Points on a hilly landscape, in no order, each with its height.
From any point a climber takes the steepest step (rise divided by distance) to one of its 2 nearest points. It stops when none of these is higher. Distance is the straight distance between rows; heights are no part of it.
Lil: [  1  -2   3 -18   9  -6  -5   2 -20  14 -10  -2 -20   2  13  21   1  20
 -20  11  12  -5  -4  -2]  (h 2.44)
fafup: [  8  -3 -10  11  -2  -4 -16   7  -8   0 -14  20   4  11 -12 -19  10 -11
   3  15   4  -8   8  10]  (h 5.00)
lom: [ -7  21   6  -2   2  13  -1  -9   8 -16   8   6  16 -17  -2  -5   3  -9
   3 -25   5 -14  -3  -4]  (h 3.30)
fad: [ 12   9  -5  18  -9   0 -23  -7   1  -1   0  11   0  -8 -10  -8  -1   2
  -6   7  -8   6   2  -5]  (h 3.76)
bareb: [ -8  11  -1 -21   4  15   2   4  -7   1   9   1   4  21  15  -3   3   8
   8   5   2   2  -4  10]  (h 5.06)
lezak: [ -5   9 -10 -22  -6   4   9   2   3   3  12  -8  11  -3   1  16   3  -4
  -5  -2 -13  14 -13 -18]  (h 0.38)
nepi: [  1 -11  -2  -1 -15  -9   8  14  -8  -5   8  -6  -8  17   2  11  -2  -7
   0   6   8   8   1  -2]  (h 4.62)
nepor: [ -5  12  -1 -13  16   0   0  -8   1  10  -2  -2  -2  -9  23   1 -12  11
   5  -3 -12   2  -4   9]  (h 4.07)
gege: [  3 -17 -17  -3  -5 -10  -7   9  -7  -2 -16  -7  -9  -1   1   3  -6 -23
   4   5  -9  -6  10   3]  (h 1.98)
duk: [ -1  16   8   0   3  -6   1 -15  15   9   5   1   9 -15  -6  -9  -5  21
  -5   4  -8   9  -6 -20]  (h 3.24)
gavi: [-12   5 -16  10  11   0 -14 -23   4  12 -13  -3  -1  -4 -15  -8  -4  -4
  -6   8  -2  -8   8   0]  (h 6.44)
Pel: [ -3 -14  -1  -7   5  17  14  -8  11  -1   1 -11  -2 -20  11   6  -5 -19
  13 -14  -7  -1 -15  -2]  (h 7.72)
met: [  6  14   1   5   4   8 -12  -4  -6  13  11  11   6   7 -14  -7  13  18
 -16   4   4   9  -6   7]  (h 1.69)
Kelup: [ -9  16  13  11   7   7   9  -9  17 -12   9  -4  16 -14  -9   5   1   0
   4 -16   4  -2   1  -8]  (h 3.41)
fam: [ -8   6  -4  18 -20  -1 -16 -10   7  -9  -6   3   9  22 -13  -5   5  -4
   3  12   4   2   2 -10]  (h 6.22)
nuro: [ -9   8  -7 -17  -1  11   4  -6  10  -8   0  -4   6 -10  13  -2  -7 -21
  15  -7 -13  -7  -8  -7]  (h 6.30)
sor: [  2  -3 -13 -15  10   9   0   8 -12   4 -16  -8 -17 -10  -4   3   5   2
 -18   7  10 -21  -5  -5]  (h 1.39)
bod: [ -5  12  -2   7   6   3  -9 -15   7   3   4  -1  -8  -7  15   1 -15  -7
  12   3 -13   1   0   8]  (h 3.97)
bamas: [ 14  14   3   8  -2   9 -12  11  -4  -1  17  19  13  -2  -8 -19  13  12
  -5  -5   1   8  -6  12]  (h 1.80)
zavaf: [  3  -7   0  -8  17 -14   7   8   4  14 -23   8  -1   3  -7  -3   2   9
   2  23   2  -4  18  -8]  (h 1.10)
motug: [  6 -12 -14  -7  -3  -4 -10  12 -16   1  -8  -2  -9   4   7  -1   1 -21
   1  -4  -6 -10   3  22]  (h 2.09)
legof: [  9 -26   4 -11   1  13  21  11   0   1   1 -15  -8  10   4   1   6   9
   7  -7   5   1 -14  12]  (h 5.99)
Vur: [ -6 -17   3   7  -8 -14  -2 -12   3  -2 -13  -7 -26   0   9   5 -16  -5
  -3   4  13 -14   8  -9]  (h 5.17)
sov: [ -8  -2   0  26  -3  10  -9  -1  -7  -9   9  -1  -4  13  -2   6   2 -15
   5  -3   6   3  -4  18]  (h 2.31)
gev: [ 14  -1   8 -20   8  -4   3  13 -21   2   4  -3 -10   0  10  18   5  27
 -22  -5  12  -2   1   1]  (h 2.84)
fev: [-11   7  -8   7  -3   1 -16 -20  13   7  -7   1  14  10 -13 -17   0  -4
   6   8  -7   0   0  -7]  (h 6.68)
gubo: [  1  -7   7  32  -6   4   4  -5  -3 -19  -1  -4   8 -13  -6   8   6 -17
   7 -30  -1  -3   3   8]  (h 2.96)
meron: [ -4   5   9 -12  -4 -13  10   3   0   6   4   3   2  11  -9   1   3  22
  -7  34   5   9  -3 -21]  (h 0.91)
metis: [ -6 -15   9 -16  10  -9  11   2  -5  12 -14  -6 -23   4  17  13  -3  19
  -7  16  20  -9  -1 -10]  (h 2.14)
zova: [  8  11  -2  10 -19   3 -28  -9   2  -1   1  16   0  -8  -3 -26  -2   5
  -7  -3  -2  -8  -7 -14]  (h 3.82)
Pizi: [ -3  -8   6 -13   7  -2  12  -6   8  12   4  -9  11  -3   5  14   1   2
  -2 -31  -5   4   1   2]  (h 5.05)
gutet: [-11   2   1 -10   0   3  13   5   9  -4   2 -10   5  17   4  -3  -6  -7
  21  18  -7   9  -2  -3]  (h 5.87)
Fotiv: [  5 -14  15   3   9 -12  15  12   4  -6  -9  -3 -12  -3  -5   1  -2   6
  -1   0  17 -10  16   3]  (h 3.91)
figek: [ -9   3 -11  19  13  10  -1 -16   0   2  -9 -12   0 -13 -16   2  -3  -8
  -6  -4  -6  -5   7   4]  (h 6.28)
fonoz: [ 14  -6  -2  -2 -12 -15   7  14  -8  -5   5  -2  -7   4   0  12  -7  -6
   6  18 -14  20   7  -4]  (h 3.92)
rir: [-12  -9   8   7   9   8  20   2  14  -6   4 -16   1   6   0   2  -2  -8
  18   2   0   3  -6   3]  (h 6.63)
zalog: [ -7  12  -9   4   5   6  -8  -1  -2   7   5  -2   4   3 -16   7  11   1
 -14  -5   4   6  -7   5]  (h 1.58)
biza: [ -2   3  17  -3  10 -10  14  13   4  -9  -3  -6   4  -3  -9  -3   2  12
  -3 -15  13  -9  12   5]  (h 4.08)
rari: [  1   2  -6  14 -17  -1 -14  -5  -3   3   5  14   3  21 -13 -13   6   3
  -4  21   7  12  -1 -12]  (h 5.66)
Fudad: [ -8 -14   0 -13  -5 -20   4   1   0   8 -10 -10 -18   6  19   7 -19   0
   2  -1   2  -4   4  -3]  (h 4.88)
Fose: [  9  -9   0  17   7 -14  -3   9  -3  -8 -14  20  -8  -6  -8   2   7  -6
  -3   2  14 -20  28   2]  (h 3.66)
dula: [ -7   7   7 -22   3  13   6   1  -1   0  16   5   5  10  30   5  -3   3
  12  -9   0   6  -6  11]  (h 5.64)
Sumip: [  2   4 -14 -25   1   1  -3   7  -8   8 -13  -4 -11  -7   9   5  -7   5
 -12  14  -5  -8 -10  -9]  (h 1.59)
Zan: [  1 -18   2 -12 -11  -9   9   8  -8   3   4  -7 -21  12  17   9  -9   4
   0   3  10   0  -2  -1]  (h 5.95)
Gud: [  3 -20  15  32  -4  -1  16   3   2 -13   5  -8   6  -1  -8  10   8  -3
   9 -26   7  12  -4  13]  (h 2.79)
lokov: [ -3  -8   0  31  -5  10  -1   4 -11  -8   3  -6 -12  -1 -13   8   9  -7
  -6   0  21  -2 -13  10]  (h 2.43)
maka: [ -2  -1  -5   0   8   1   3   7  -6   0 -16  -2  -6 -11 -17   2   7   1
 -16   8  17 -15   7  -6]  (h 1.26)
Lef: [ 10   2   9  21  10  -7   0   5  -3 -18 -12  12  -5 -11 -10 -12  -1  -6
   6   5   6 -14  25  11]  (h 3.60)
zepov: [ 12   4  12  -1   0 -19   0   6   1   4   2  12   0  -1   4 -10  -8  20
   9  16  -9  15  12  -2]  (h 3.50)
tomu: [ 13 -16   5 -15  -3  13  16  16 -10  -3  14  -9  -5  10  10   9  10  14
  -2 -20   9  -1 -10  14]  (h 4.61)
buneb: [  7   6   8   1  -5 -17  -2  -6   3  14   6   8   9   3  -5 -12  -3  22
  -6   7  -7  17   3 -10]  (h 3.38)
mome: [ 14   5  -9  -9   0   1 -15  13 -19  -2   3   6  -6  -1   8  -1   4  -3
  -9  -7  -3  -7   4  24]  (h 2.00)
Sarot: [  1 -11   8   6  14 -14  10   9   1  -2 -17  13 -17  -8   5   3  -1   4
   0   8  18 -23  24  -9]  (h 3.77)
doga: [ -7 -14  -2 -17  14  -1   5  -3   0  17  -8 -13 -11   5  22   7 -14   9
   3  -4  -5  -1  -2   8]  (h 4.33)
pov: [ 11   2  -3   1 -32  -4 -13  -6  -2   1  18  14  13  10   8 -22  -3   1
   7  -1 -14  12  -1 -15]  (h 4.67)
mafu: [ -2   8 -13   8 -14   0 -12  -1  -4  -6   2   2  17   7 -15   6   9 -11
  -8 -11  -4   3  -6  -4]  (h 1.42)
Zotok: [ 18  10   5  -5   4  -9   3  13   2   0   8   9  -1 -16  13  -7  -8  11
  10   7 -23  17   0   8]  (h 3.59)
tam: [ -8   9  -1  -9   4  11  -3  -9   7   0   8  13  30   4   3  -3  11 -17
  11  -8  -9   8  -6   6]  (h 5.82)
tama: [ -4  -4 -16  -2  -2   0  -2   3  -5  -1 -15  -6 -14  -5  -3   0  -6 -20
   0  23  -2  -9   0  -9]  (h 1.85)
Bive: [ 15  15  -6  -9   1  10 -14  10  -8  -1   8  11  10  -6   0 -11  12   4
 -10 -10  -5  -4  -5  17]  (h 1.91)
nol: [ -5 -13  -4 -15   7  15  12  -2   0   8   1 -12   5  -4   5   7   6  -7
   0 -24   0  -3 -11   7]  (h 5.98)
mol: [  2   5   9  14   5  -4  -2   2   5 -11  -2   1  -5  -7  -5 -12  -6  -1
   7   4  -2  -5  13   5]  (h 3.56)
Vazer: [ -1  -4  13  -3   1  -8  13   3   9  -4   7 -10   8  -7  -7  11   3   8
  -7 -32   8  -2   1  -2]  (h 4.44)
dezi: [-11   7  -1 -24   0  -6  16  -3   4  10   6 -14   5   2   7  13  -5  12
  -5   8  -8   8 -11 -15]  (h 0.57)
Tige: [  6  13   6  21 -10   3 -13 -12   4 -20   5   6  15 -15  -4   7   4 -10
   1 -26  -7  -3   6   1]  (h 3.07)
rubi: [ -1 -19   6   5   9  18  25   3  12   1   3 -18  -8  -5  -2  -1   3   3
  10  -2   6   1 -18   5]  (h 7.60)
beb: [  2  11  -3  22  -7   7 -21 -17   4  -5   3   2  -4  -4   1   7  -7  -6
  -1   3 -11   2   3   2]  (h 3.88)
dogo: [ -8   5 -16 -17  -1   3  -9   2  -5   4 -10  -1  -8   6   6  -7  -6  -5
  -1  13  -6  -8  -7   0]  (h 1.73)
vaki: [ -6 -15  -6  16   4   3   6 -13   3  -1  -9 -16  -3 -13 -14   4  -2 -10
  -6 -18   0 -10   2  -1]  (h 5.97)
bes: [-18   4  -7 -15   2  15   5   2   4  -1   4  -5   8  20   9  -6   4 -14
  16   8  -4   0  -7   5]  (h 5.28)
gup: [ -2  16   5   5  -6   6 -14 -21  10 -10   5  12  19 -14   7   6  -1 -13
   2 -21  -6   0   1  -9]  (h 3.17)
Kif: [  3  -9  -7  15  -6   6  -2  13 -10  -6   6  -1   0   8   0  10   6 -20
   9   1  -9  10  -2  22]  (h 2.22)
zik: [ -6 -13   3  12   1  -2  -2 -18   6   0  -4 -12 -15  -6  -1   5 -14  -3
  -5 -14   8  -9   5  -2]  (h 5.58)
batu: [  4 -18  10  32   3   0  11   9  -7  -4   2  -8  -9   0 -14   7  10   3
  -9 -11  16   4  -3  13]  (h 2.60)
Vili: [-10  12   7 -17  -6  -2  19   3  -1   1  17  -8   3  12  -3  10   2  17
  -6  17   3  11  -8 -14]  (h 0.74)
Fefu: [ -2  11   8  17   8   4   6   0  11 -13   0  -7  11 -12 -15  -7  -4  -2
   9   8  -6   5   3  -4]  (h 3.51)
fab: [ -5  10  -4  -2   1   7 -10  10  -6  -9  -5   9   3  12  -8 -18  11  -7
   1   8  10 -18  -2  15]  (h 4.83)
nadep: [-10  18  -2  -3  15  11   0 -18  13   9   4  -3   7 -18  -7   5  -2   4
  -7  -4  -8   3 -10 -12]  (h 3.12)
naniz: [  2  -3  -7   0   7 -15  -1   1   1   5 -17   0   2  -3 -17   3   2   0
 -12   2   2  -4  15  -9]  (h 1.17)
nekod: [  3   0   9 -14   8 -17  12   7   4  12 -15  11   1   2  -4  -6   4  24
  -4  28   6  -1   6 -20]  (h 1.03)
sasa: [ 14 -17  13  -9  -2  -2  16  21 -11  -4   7  -8 -11   1   0  10   7  20
 -13 -13  15  -1  -3   5]  (h 3.57)
Sos: [-12   9   5 -12   0  12   2  -9   5  -1  18   9  15   7  13  12   2  -9
   9 -11   4   6  -7   1]  (h 6.53)
sese: [  6   7  -2  -7 -11  -9  -6  -7   6   2   5   9  11   5  10 -14  -8  -1
  13   2 -21  13   1  -8]  (h 5.19)
Zib: [ 10  -8  -4  17  -5  -4 -22   0  -5  14  -3  27   3  16 -11 -16  10   1
  -4  18   7   6   8   1]  (h 5.21)
kega: [ 10   4   3   6  -4 -10  -2   4   0   0  11   0  -9  -6  15   9 -15  -1
   8  17 -18  23   1   3]  (h 3.71)
vuz: [ -5   8 -10 -13  -5   1  -4  -4  10  -2   0   3  20   0   3  -3   0 -19
  11  -7 -19   7   0  -5]  (h 5.63)
nogem: [  7   0  -2  -2 -23  -1 -16  -2  -6  10   5  12   5   2   8 -35  -3   6
   1  -1  -3   1  -5 -15]  (h 4.15)

Call two points neighbours if one is among the 2 nearest of the other. Go from one point of each pair to the other, from neighbour to neighbour, staying as high as possible. Name the lowest point that can't be avoided.
fev, Pel -> fad
rubi, Sos -> bareb
Pel, Sos -> vuz
Zan, fev -> Fudad

Where does a climber stop that starts at each point below?
duk -> Zan
gubo -> Pel
maka -> motug
fab -> fev
fad -> Zan
mol -> Pel
Lil -> rubi
zova -> Pel
zalog -> motug
Vur -> fev
